Each scene shows the same named points in several views. A view is turned or mirrored, shifted and resized as a whole, has a little noise and may leave points out.
In the rows, 128 means zero.

Scene 1
View 1
k189: [142 137 123 125 178 113 110  97 122 121  78 127 123 168 121 151 108 101
 142 129 127 136 110]
k836: [106 135 120 134 135 135 110 116 111 126 122 122 132 157 154 122 113 114
 127 134 141 137 133]
k814: [109 143 108 127 134 135 111  93  91 152 118 127 115 146 124 100 129  97
 109 129 147 130 136]
k197: [131 135 120 111 134 121 117  87 100 153 111 123 129 133 108  98 107 100
 105 119 136 132 124]
k842: [137 140 121 106 138 122 126  91  98 151 104 127 135 125  88  92 122 105
  98 113 128 134 118]
k208: [138 129 148 130 132 124 132 109 113 132 121 134 138 126 110 114 124 115
 126 118 115 156 117]
k399: [136 155 156 127 110 126 132  76 117 134 156 129 118 126 115 115  94 101
 141 135 125 134 139]
k849: [114 165 142 138 114 141 134  97 110 125 153 129 124 129 120 110 128 116
 132 139 133 136 144]
k824: [ 83 193 122 158 134 151 108  93 128  97 163 121  97 183 177 159 108 111
 172 177 158 110 171]
k832: [110 138  92  97 138 125 101  95  90 161 100 112 133 147 124  86 103 100
  81 120 156 115 129]
k818: [142 176 129 111 155 119 132  75 121 124 105 124 121 140  85 129 109 108
 129 134 127 117 123]
k110: [121 151 128 100 145 127 133 138 125 108  97 113 177 124 110 100 123 151
  94 111 121 135 108]
k58: [130 135 131 123 135 125 125 100 103 144 116 130 132 132 107 104 126 107
 116 119 128 145 121]
k109: [105 158 119 132 122 139 117  91 101 140 143 123 117 144 131 107 119 104
 119 139 149 127 148]
k537: [136 142 146 116 144 119 120 113 138 106 110 119 149 147 132 138  92 126
 136 129 123 136 114]
k774: [124 118 135 129 147 127 123 138 119 117 100 128 157 143 132 121 129 132
 120 115 119 157 108]
k4: [117 172 128 122 156 126 119 111 140  93 108 116 136 164 136 150 103 127
 144 145 135 120 128]
View 2
k814: [156 101 103  84 129 169 143 108 117 101 162 128 106 133 154 112 135 112
 116 136 110 106  93]
k842: [148 105 102  87 144 169 155  87 113 110 121 158  94 149 134 117 141 136
 151 131 100 123 101]
k58: [149 112 105  84 136 164 137 107 131  90 133 145 101 142 139 128 129 129
 141 137  95 125 102]
k399: [162 107 133  85 113 189 111 120 136 102 140 130 106 145 112 150 123 155
 101 151  99 152 121]
k832: [164  76 107 100 139 174 163  95  96 135 142 141 109 140 183 105 133 124
 131 130 117  91  79]
k109: [162  96 112  81 113 182 118 120 115 103 169 119 117 134 147 122 130 122
  99 136 114 121 102]
k836: [156 103 104  94 118 168 105 140 129  83 148 127 125 127 170 129 107 124
 130 139 102 116  97]
k110: [143 101  77 100 133 168  96 122 106  94  98 171 130 141 165 115 114 139
 201 116 103 129 103]
k537: [158 110 104 111 118 173 105 148 135  90 117 140 122 119 155 149  99 161
 165 163  81 125 108]
k208: [144 123 107  85 133 160 122 117 144  75 119 149 103 142 131 138 116 134
 149 139  91 135 108]
k189: [162 117  90 111 122 172 150 140 134  97 139 123  98 101 142 135 119 161
 160 186  68  99 102]
k824: [186 100 101  97  68 200  69 184 122  88 215  69 148  87 148 131 112 134
  78 173 102 118 116]
k818: [162 110  88 101 118 193 136 119 112 119 137 132 103 119 105 123 143 168
 157 165  83 127 118]
View 3
k4: [100 161 152 144 130 209 130 205 157 101 144  60 113 170 184 104  95 175
 107 130 110 114  94]
k849: [ 67 163 146 139 132 141 118 151 136 104 133 101  85 172 150  92 141 138
 151 110 119 130 111]
k537: [102 137 132 149 123 167 103 215 149  90 151  67  94 167 197 106 118 146
  96 152 103 102  79]
k189: [149 146 135 100 141 203 116 197 146  88 151  78  95 168 180 105 100 153
  86 148 102  54  79]
k832: [154 166 106  92 128 124 153 110 166 154 132 133  87 114 143 107  98 171
  95 157 122  96  77]
k814: [120 168 126 106 139 136 134 122 144 126 128 123  84 155 141 103 113 154
 126 132 113  95  91]
k110: [108 117  89 146 107 145  92 209 159  96  98  86 116 101 171 131 138 171
 114 165  99 134  89]
k58: [130 137 111 103 128 137 104 161 140  98 129 110  83 142 153 104 137 136
 114 150 108  87  91]
k836: [ 98 165 131 143 144 153 120 153 136 119 135 103  89 179 170 114  91 171
 120 143  93 107  75]
k399: [ 77 158 157 131 125 125 119 157 145 103 172  86  65 181 169  70 150 105
 127 116 131 118 107]
k109: [ 90 177 143 127 138 138 141 125 146 130 140 112  82 167 147  93 115 153
 136 119 122 119 100]
k818: [127 146 148  94 115 184 131 186 172  92 150  77  96 134 160  80 146 130
 106 122 139  94 117]
k842: [135 134 107  92 118 122 112 153 155 105 128 113  82 114 145 101 154 128
 109 150 122  95  97]
k197: [128 148 114 102 122 120 124 144 155 119 144 114  77 132 154  95 132 134
 106 149 122  95  84]
k774: [109 128 103 144 131 149  79 196 127  86 113  96  93 157 175 131 118 159
 120 164  77  93  73]
View 4
k836: [ 88 156 153 132  89 143 113 129 137 114 121 117  77 113 171 100 148 124
 140 126 140 108 115]
k58: [131 132 137 127 112 153 122 128 142 139 145 138 116 108 147 105 143 144
 110 108 148 136 124]
k4: [102 167 152 118  85 165 104  84  79 118  91 109  70 101 155  79 164 134
 166 121 149  95 157]
k399: [ 93 133 177  90  92 176 115 121 149 133  99 135 122  94 145 112 152 183
 101  79 117 110 144]
k774: [104 156 112 136 132 152 126 123  97 126 162 128  87 116 168 116 174 128
 121 143 166 125 135]
k189: [142 179 118 163  81 186 127  59  92 140 128 114  87  95 161  87 148 136
 143 127 132 133 134]
k814: [135 135 158 140  84 137 109 137 168 131 125 127 103 110 151  88 120 123
 133 104 140 130 102]
k824: [ 45 180 205 114   4 130  63 114 119 120  39  91  58 114 172  63 160 151
 167  98 113  53 134]
k832: [157 119 160 136 123 156 135 127 185 101 126 127  90 101 152  90  94  88
 160 107 150 144  97]
k537: [ 95 162 136 115 118 186 134  87  89 114 120 122  82  96 161 110 169 143
 136 125 142 114 154]
k197: [144 125 153 127 119 169 133 119 162 125 135 138 112  99 147 106 122 132
 123 100 140 145 116]
k110: [134 122 130 102 173 151 128 129  83 104 150 135  91 115 136 100 165 107
 147 134 196 125 156]
k208: [111 141 130 121 118 161 124 124 120 145 151 139 116 108 151 116 166 159
  97 112 147 129 138]
k849: [ 91 129 166  98  98 134  97 151 136 131 114 130 107 119 150 102 162 158
 115 101 149 104 138]
k842: [167 112 141 121 133 165 129 123 151 136 146 145 126 102 131 101 124 133
 117 101 155 150 125]
k818: [161 133 154 113  92 183 110  80 108 147 103 132 120  91 125  78 139 157
 138  91 143 131 156]

In a view up to two points have been moved. Name them for each view, in the order of its rows, or write -.
view 1 -> -
view 2 -> k836, k189
view 3 -> k832, k58
view 4 -> k849

Scene 2
View 1
k609: [155 114 130 155  83  84 136  99 124 140 215 153 109 112  98 149  99 129
 157 137  90 111  80]
k920: [112 127 131 150  88  91 119  99 145 118 189 176 159  93 108 142 112 137
 161 177 114 136  67]
k288: [175  97 137 169  96  52 155 104 137 161 211 142  95 100 112 150  93 127
 158 127  61 101  85]
k686: [121 130 128 144 125  73 138 109 143 141 194 138 142  94 102 157 117 143
 155 149 116 143  75]
k679: [117 139 151 166 148  77 131 115 139 135 175 124 141  86 112 158 114 156
 138 140 110 151  66]
k783: [167 107 180 205 103 108 130  94  91 146 162 134 105 101 139 172  90 149
 129 145  84 117  52]
k597: [143 112 137 171 121  91 145 102 114 163 178 119 127  78  99 194 118 150
 144 140 132 156  29]
k471: [138 142 175 189 164  96 126 118 113 133 174 101 103 108 122 154  96 168
 114 106  83 130  70]
k674: [152 129 163 182 124 109 131 100  87 157 166 108 112 107 117 175  95 141
 135 141 111 129  70]
k637: [163 104 146 181 135  67 155 113 128 168 190 110 102  82 111 178 107 153
 139 113  88 135  50]
k569: [148 124 170 174 182  39 167 127 122 196 138  71 126  76 148 184 102 143
 149 144  96 130 104]
k115: [151 127 152 160  94  82 126 100 118 139 193 147 117 122 125 136  85 121
 157 156  78  93 113]
k582: [142 134 149 164 120  96 128 103 112 141 191 127 112 117 109 149  95 137
 142 132  92 117  88]
k472: [136 130 166 190 131  93 116 110 137 107 187 149 114 104 122 134  96 168
 121 117  66 130  58]
k797: [146 126 117 127 110  65 151 106 116 182 200 111 125 112  92 167 107 110
 175 151 120 114 115]
k385: [154 124 146 160 155  48 158 121 127 182 183  89 110  97 119 165 101 136
 150 124  89 118 106]
k800: [134 151 151 151 128  83 125 110 111 145 185 117 121 128 117 141  90 128
 151 142  93 107 122]
View 2
k582: [142 134 144 127 116 119  71 138 136 139 131 135 166  95 142 100 120 121
 130 132 127 100 112]
k385: [140 152 145 112 132 112  95 111 147 118 174 152 173 121 134 119 111 126
 108 134 137  87  73]
k674: [153 139 161 129 108 111  84 130 141 154 126 136 192 128 155  97 111 138
 128 137 136 124 114]
k609: [128 100 129 124 134 119  51 163 154 130 114 141 166 101 145  97 127 135
 123  96 108  95 122]
k472: [135 138 127 140  81 112  83 117 127 143 133  93 133  78 161 104 133 132
 133 133 131 117 120]
k686: [166 127 123 133 133 100  93 134 176 130 133 121 166  89 123 114 116 126
 108 114 137  84 127]
k115: [121 116 154 141 110 111  62 162 147 147 142 132 176  93 127  98 125 104
 154 117 126  91 102]
k637: [140 137 126 116 117 112  93 109 150 125 153 126 162 130 166 116 122 164
 101 110 128 113  95]
k597: [171 128 134 130 127  95 101 125 175 140 123 119 189 135 154 108 113 166
  98 104 136 122 130]
k783: [125 123 160 141  85 108  73 140 134 162 134 114 182 131 171  95 125 147
 142 116 127 136 102]
k471: [153 161 145 120  91 118  93  97 119 140 138 118 156 103 161 106 114 134
 122 160 141 120 107]
k288: [107 114 126 118 122 123  61 139 145 116 160 141 153 108 151 109 134 136
 123  92 112  87  77]
k920: [156 104 125 157 122  91  83 163 182 146 114  98 163  71 118 107 124 119
 129  94 130  88 143]
View 3
k674: [122 153 129  99  99 104 121 136 124 162 133 133 133 121 134 110 146  99
 153 110  91 136 141]
k472: [165 179 121 109 138 108 125 122 131 143 113 125 107  93 140  85 154 141
 137 100 120 128 129]
k471: [140 171 121  88 125  94 127 119 138 155 134 134 113 100 164  97 155 110
 140 117 126 146 143]
k679: [149 169 130 123 110 126 151 123 135 170  99 148 118 119 160  86 163 114
 158 101 102 148 150]
k288: [112 160 149 106 128 118 135 127 118 104  85  90  94 109 130 117 140 116
 189 100  98 121 125]
k686: [140 160 139 134 111 142 157 131 130 151  66 134 102 129 146  89 160 116
 174  88  90 135 150]
k783: [137 172 132 106 114  90 106 126 111 137 147 112 137  99 109 112 136 130
 157 101  92 118 111]
k597: [127 166 146 119  85 125 133 122 128 197 101 128 132 139 130 112 163 113
 178 107  91 154 133]
k797: [ 96 127 143 105 100 137 147 150 123 129  68 127 106 140 147 112 146  74
 182 100  76 130 166]
k385: [ 98 155 141  94 117 112 155 115 130 124 105 124 110 116 177 115 151  79
 186 115 102 148 151]
k115: [129 144 127 111 125 116 133 146 113  97  99 124 112 112 130  99 130 106
 157  87  76 101 146]
k920: [158 156 131 150 109 147 143 146 120 148  69 147 118 129 121  79 154 132
 157  71  69 115 147]
k800: [125 137 122  98 122 118 139 150 127 116  98 140 108 113 156  93 141  88
 145  98  88 119 167]
k637: [116 172 151 102 112 111 137 108 129 158 107 105 111 115 147 119 157 114
 187 115 110 153 125]
k609: [125 145 137 111 117 132 121 148 118 126  74 106  98 122 115 106 145 121
 166  92  88 114 140]
k582: [130 149 125  99 118 115 124 143 125 138 102 128 108 116 138 100 146 104
 149 101  97 124 148]
k569: [ 99 171 146 104 107  98 176  97 128 132 136 144 141 114 196 114 151  67
 195 117  93 163 153]
View 4
k115: [162 116 135 136 103 101 145 189 151 157 144 134 118 140 104 106 102 130
 147 143 115 128 118]
k569: [168 165 122 153 127 146 137 171 122 108 145 129  93 148 162 164 141 121
 139 128 155 123  74]
k783: [164 107 102 149  61 149 142 167 146 173 151 141 113 114 123 133 114 135
 123 128 125 119 104]
k582: [157 111 131 143 104 135 133 183 154 152 151 141 130 123 110 115 113 118
 144 140 142 132 105]
k637: [131 119 122 153 114 169 130 175 137 151 140 168 103 132 129 140 141 131
 128 137 145 116  99]
k472: [163  94 123 168 111 143 152 160 163 174 148 141 154 102 126 104 140 138
 117 152 155 140 113]
k679: [168 113 144 159 134 154 141 158 143 159 153 150 142 123 140 132 137 126
 148 138 152 142 101]
k471: [160 119 107 161 106 155 139 174 161 139 152 130 142 107 132 121 136 121
 117 143 172 132  88]
k920: [174  90 167 147 131 127 143 157 143 196 155 159 145 133 122 115 112 136
 170 136 111 146 131]
k800: [165 124 138 141 118 113 136 189 157 134 149 124 133 135 112 111 104 111
 156 142 142 138 101]
k385: [143 146 130 146 129 140 130 186 138 116 139 143 100 148 128 138 132 118
 143 139 150 121  88]
k797: [145 129 160 128 133 132 115 197 137 134 146 159 109 160 110 132  99 104
 181 132 127 129 105]
k288: [117 109 132 139 111 123 139 193 143 165 130 164  93 145  97 112 126 144
 132 150 111 112 127]
k674: [168 116 117 143  82 159 127 171 147 153 156 142 126 120 127 139 106 113
 143 126 143 126  92]
k597: [155 103 140 147 108 186 120 158 133 170 154 179 126 127 139 152 124 121
 157 122 138 128 100]
k686: [157 107 159 150 144 144 132 167 140 164 149 160 139 136 128 126 126 123
 163 138 137 139 113]

In a view up to two points have been moved. Name them for each view, in the order of its rows, or write -.
view 1 -> -
view 2 -> k609, k115
view 3 -> k686, k783
view 4 -> k472, k288

Scene 3
View 1
k163: [117 114  79 152 121 153 120 159  84 137  93 111 141 117 147 116 160 162
 125 111 153 169 113]
k192: [109 129 110 124 120 156 144 142 160 123  98 128 149 120 123 109 129 128
 122 147 129 139 127]
k376: [119 123 107 146 116 156 137 148 127 127  95  98 145 109 145 106 136 127
 145 123 145 141 130]
k878: [131 130 124 144 116 158 137 138 123 122 120  96 146 101 163 114 132 118
 135 103 155 136 148]
k653: [111 127 112 159 122 167 153 166 126 117  86 103 138 118 166  85 145 121
 164 127 153 137 127]
k415: [107 112 102 171 117 158 130 152 133 137  64 103 135 117 127  96 153 141
 168 127 130 150 110]
k468: [118 133  95 127 126 154 143 152 126 128  95 109 161 120 145 105 130 120
 137 142 147 140 123]
k632: [124 137 106 141 128 159 145 155 114 123 100  92 161 112 167 100 132 110
 155 129 162 136 128]
k239: [130 141 102 120 133 157 142 152 110 120 117 113 167 115 166 112 127 114
 121 131 165 142 135]
k586: [116 137 119 172 146 166 136 160 120 131  71 116 156 119 164  81 149 114
 176 127 154 142 115]
k216: [113 102  87 124  89 150 148 147 134 124 109  82 131 107 130 120 130 143
 124 130 139 137 136]
k244: [114 132 106 139 127 159 155 153 148 125  79  88 163 118 147  90 121  95
 180 154 145 119 120]
k414: [131 141 121 103 115 156 156 135 144 109 142 104 160 107 158 120 110 104
 105 129 158 122 160]
k188: [106  98 126 180  91 162 146 143 159 125  76  66 113 101 133  95 142 127
 191 111 131 125 132]
k424: [110 109 103 156 104 163 143 161 119 122  92  94 121 111 153  99 152 146
 146 118 149 148 129]
k904: [126 120 100 154 125 152 119 142 105 142  93  96 153 108 143 116 143 132
 147 110 149 153 123]
k316: [124 128  71 126 125 155 148 172  80 122 102  90 159 117 178 102 142 129
 140 136 172 149 121]
k551: [117 105 107 166 102 162 133 156 102 124 103  92 114 103 159 107 159 157
 136  94 153 155 134]
k962: [111 127 103 150 132 152 123 140 141 145  67 119 157 124 113 103 138 126
 157 141 124 146 104]
k403: [111 108 118 203 117 166 122 157 108 134  66  91 120 108 155  88 170 145
 185  93 146 154 117]
k990: [123 133 120 167 143 155 118 132 130 145  74 104 167 112 133 100 135 108
 176 121 139 140 115]
k618: [124 152 116 127 152 156 128 138 138 136  96 138 182 122 138 107 125 107
 129 142 142 141 122]
k342: [123 128 101 141 128 145 112 124 130 149  91 109 167 114 113 124 131 127
 138 123 129 148 114]
k96: [114 118 108 150 116 160 136 155 122 124  98 115 133 114 149 107 148 145
 129 115 146 152 129]
k291: [107 111  93 157 113 161 134 164 106 127  89 113 124 116 149 102 159 161
 129 117 146 162 119]
View 2
k551: [106 100 160  83 121  86 121 163 122 139 121 124 126 110 109 130 146 127
 147 163 149  99 151]
k216: [141  84 153 142 115  81 127 144 139 141 102 114 141 125 112 151 116 117
 119 116 143  93 139]
k192: [141 106 121 141 108 112  94 134 130 156 124 130 161 151 137 139 108 134
 120  73 154  94  95]
k96: [105 103 139 102 110  97 106 153 118 145 125 130 139 124 126 127 130 129
 137 131 153 100 131]
k653: [125 115 112  90 134 114 107 160 134 154 108 143 140 116 112 135 147 126
 156 121 172 112 106]
k990: [137 162 149  85 112 142  88 140 147 160 120 129 156 130 127 125 143 123
 139  94 200  76 119]
k239: [111 125 107 135 103 111  94 134 137 162  99 141 129 115 150 124 104 111
 119 136 184 124 137]
k163: [ 75 105 178  99 106  95  98 164 117 132 100 100 125 111 145 119 142 107
 137 131 159 108 146]
k316: [ 95 110 123 124 122 106 108 158 144 149  63 123 114  94 141 132 132  87
 140 136 184 141 135]
k904: [112 134 164  96 109 113 103 147 137 150 111 119 138 116 130 124 138 114
 133 129 181  89 150]
k632: [127 132 113 110 122 120 105 144 148 160  94 143 130 108 122 131 130 111
 136 128 190 112 126]
k878: [128 123 130 111 107 108 106 135 138 159 118 140 134 118 119 129 115 121
 123 145 175  97 151]
k468: [123 119 124 132 114 114  95 140 142 156  97 128 142 125 140 134 116 111
 123 104 179 111 120]
k376: [129 117 135 109 119 109 108 147 140 151 110 130 143 123 123 135 128 121
 132 119 168  98 130]
k415: [122 116 166  83 123 115 104 163 131 139 119 111 154 131 117 131 160 130
 152  90 161  82 108]
k424: [119  97 145  96 127  94 122 162 128 141 112 127 136 117 107 138 144 128
 147 131 151 103 130]
k342: [126 140 172 116  94 120  89 130 138 148 122 111 153 134 141 125 119 116
 113  94 179  70 142]
k618: [119 147 117 128  93 134  72 123 131 166 119 143 152 137 164 117 103 121
 113  94 190 101 117]
k188: [174 113 149  77 144 105 136 155 150 146 131 129 161 128  65 157 163 141
 157 109 158  63 114]
k586: [114 145 117  68 128 138  89 160 133 160 115 145 144 118 129 119 156 127
 160 111 193 108 102]
k403: [114 128 171  36 136 113 116 176 128 139 127 124 141 113  93 127 185 134
 176 132 166  80 127]
k244: [161 134 104 118 136 130 107 143 162 165  91 141 154 123 115 146 135 116
 141  83 193 102  94]
k962: [127 135 158 105 108 131  84 145 133 149 120 112 165 142 140 126 140 124
 134  65 176  76 103]
k414: [148 114  87 162 102 100 111 109 145 172 113 160 135 121 129 143  72 118
  96 147 172 111 153]
View 3
k216: [ 92 164 160 162 135 150 127 160 120 129 124 125 139 149 102 129 125 133
 145 156 148 124 142]
k163: [ 86 168 132 149 119 168 109 137 116 117 115 129 171 140 104 146 116 135
 120 115 165 168 182]
k192: [118 165 160 138 133 145 108 162 141 127 101 116 153 139 114 160 113 135
 129 139 120  89 144]
k415: [110 129 139 142 141 158 118 146 110 130 109 159 160 139 134 172 122 133
 126 122 135 141 158]
k904: [102 158 145 144 125 175 124 140 126 125 101 134 165 175 120 154 125 138
 125 128 138 151 173]
k291: [ 88 165 129 136 125 159 114 144 119 121 120 145 158 133 108 149 112 130
 132 111 161 153 164]
k376: [106 162 144 137 132 165 124 144 129 122 109 139 151 164 119 150 124 133
 130 134 137 127 154]
k403: [ 96 127 119 124 133 177 132 133 108 134 114 194 153 164 141 166 120 131
 133  98 145 172 164]
k244: [142 143 142 130 152 159 140 133 130 102 109 144 144 169 135 164 145 143
 124 149 120  88 144]
k551: [ 77 167 129 134 121 171 127 144 119 134 120 159 145 162 111 137 113 126
 144 111 160 164 156]
k188: [105 119 144 135 147 161 143 157 108 150 118 191 127 166 145 156 129 126
 152 136 122 135 130]
k342: [111 151 167 158 124 165 110 154 131 137  85 116 174 165 124 163 120 142
 118 141 118 133 171]
k424: [ 96 150 134 133 134 161 130 147 116 132 121 165 139 153 122 148 120 127
 141 124 148 141 146]
k96: [ 94 172 137 132 124 160 116 148 130 129 112 140 151 152 109 149 112 132
 134 118 145 134 158]
k990: [128 138 147 134 136 177 125 136 130 127  86 147 167 179 144 178 131 142
 113 128 110 129 170]
k962: [126 135 153 145 137 155 109 147 124 127  94 135 173 143 134 179 123 141
 116 132 117 120 165]
k586: [131 149 118 110 138 171 126 123 131 108 101 161 161 168 135 178 128 138
 115 107 130 122 165]
k316: [110 183 127 137 135 172 132 118 123  82 126 122 156 166  99 134 143 142
 117 137 172 131 174]
k239: [113 197 142 126 124 169 124 132 151 101 104 110 156 178 101 140 127 139
 121 134 144 107 162]
View 4
k216: [139 126 125  87 162 167 167 146 158 187 102 123 119 160 154  87 186 117
 104 147 132 165 127]
k376: [150 114 129  91 163 149 144 145 163 149 126 143 126 140 141 121 168 103
 108 145 142 177 132]
k192: [154 110 124  88 112 171 162 151 166 163 121 128 121 141 109 123 155 106
 110 142 160 167  92]
k163: [161 111 176  90 162  88 147 174 176 169 115 136 136 167 156 129 176 122
 135 143 124 175 165]
k632: [150 125 133 107 184 135 145 142 156 123 137 165 131 122 128 120 163 104
  90 127 128 174 134]
k424: [159 122 138  70 165 138 153 138 156 160 119 146 125 145 176 120 177 109
 112 150 142 197 159]
k586: [169  99 141  85 166 120 140 134 163 110 166 170 138 114 144 165 140  93
  98 141 146 190 144]
k188: [148  90  91  49 188 190 143 107 156 157 153 133 120 131 207 129 163  88
  98 181 152 192 149]
k990: [155  72 119  94 183 143 128 149 181 122 169 138 134 128 134 160 141  90
 113 165 138 163 121]
k878: [146 129 115 107 178 155 122 147 162 123 111 153 120 126 129 101 193 100
 119 140 141 191 136]
k618: [158 101 132 112 134 142 139 168 177 124 140 146 131 128  75 146 145  99
 112 135 151 159  91]
k468: [151 117 138 104 151 142 161 153 163 149 131 148 131 137 117 125 156 110
  96 131 137 161 113]
k904: [150  92 135  96 188 124 137 167 179 157 138 131 135 153 149 132 171 107
 125 156 119 160 138]
k342: [147  78 126 100 164 146 134 174 190 159 137 114 129 154 117 136 160 101
 132 164 134 149 106]
k415: [163  81 136  62 159 133 155 140 170 165 151 130 133 150 176 152 145 101
 112 165 143 175 143]
k962: [159  74 132  81 145 145 153 157 181 162 159 126 133 148 132 161 136 101
 113 159 145 156 108]
k316: [154 143 166 115 182  99 166 154 154 147 126 170 138 146 137 110 170 124
  82 107 107 165 154]
k239: [150 138 144 126 158 129 147 164 161 127 115 163 130 129  96 110 176 113
 104 115 133 170 119]
k653: [165 121 134  77 160 138 155 125 151 132 143 163 130 122 155 136 153 101
  91 135 146 196 146]
k244: [147 106 110  93 171 172 166 122 152 134 167 159 131 118 134 135 133  96
  62 132 135 158 108]
k414: [136 151 106 132 152 186 138 153 153 128  92 154 114 123  80  76 194 106
 103 121 145 169  99]
k403: [168  87 139  54 196 115 126 129 166 138 154 146 133 138 216 157 165  92
 126 177 142 211 186]
k291: [165 119 163  71 146 108 156 153 164 167 114 140 130 158 169 129 173 118
 125 150 142 195 163]

In a view up to two points have been moved. Name them for each view, in the order of its rows, or write -.
view 1 -> -
view 2 -> k192, k878
view 3 -> k424
view 4 -> k904
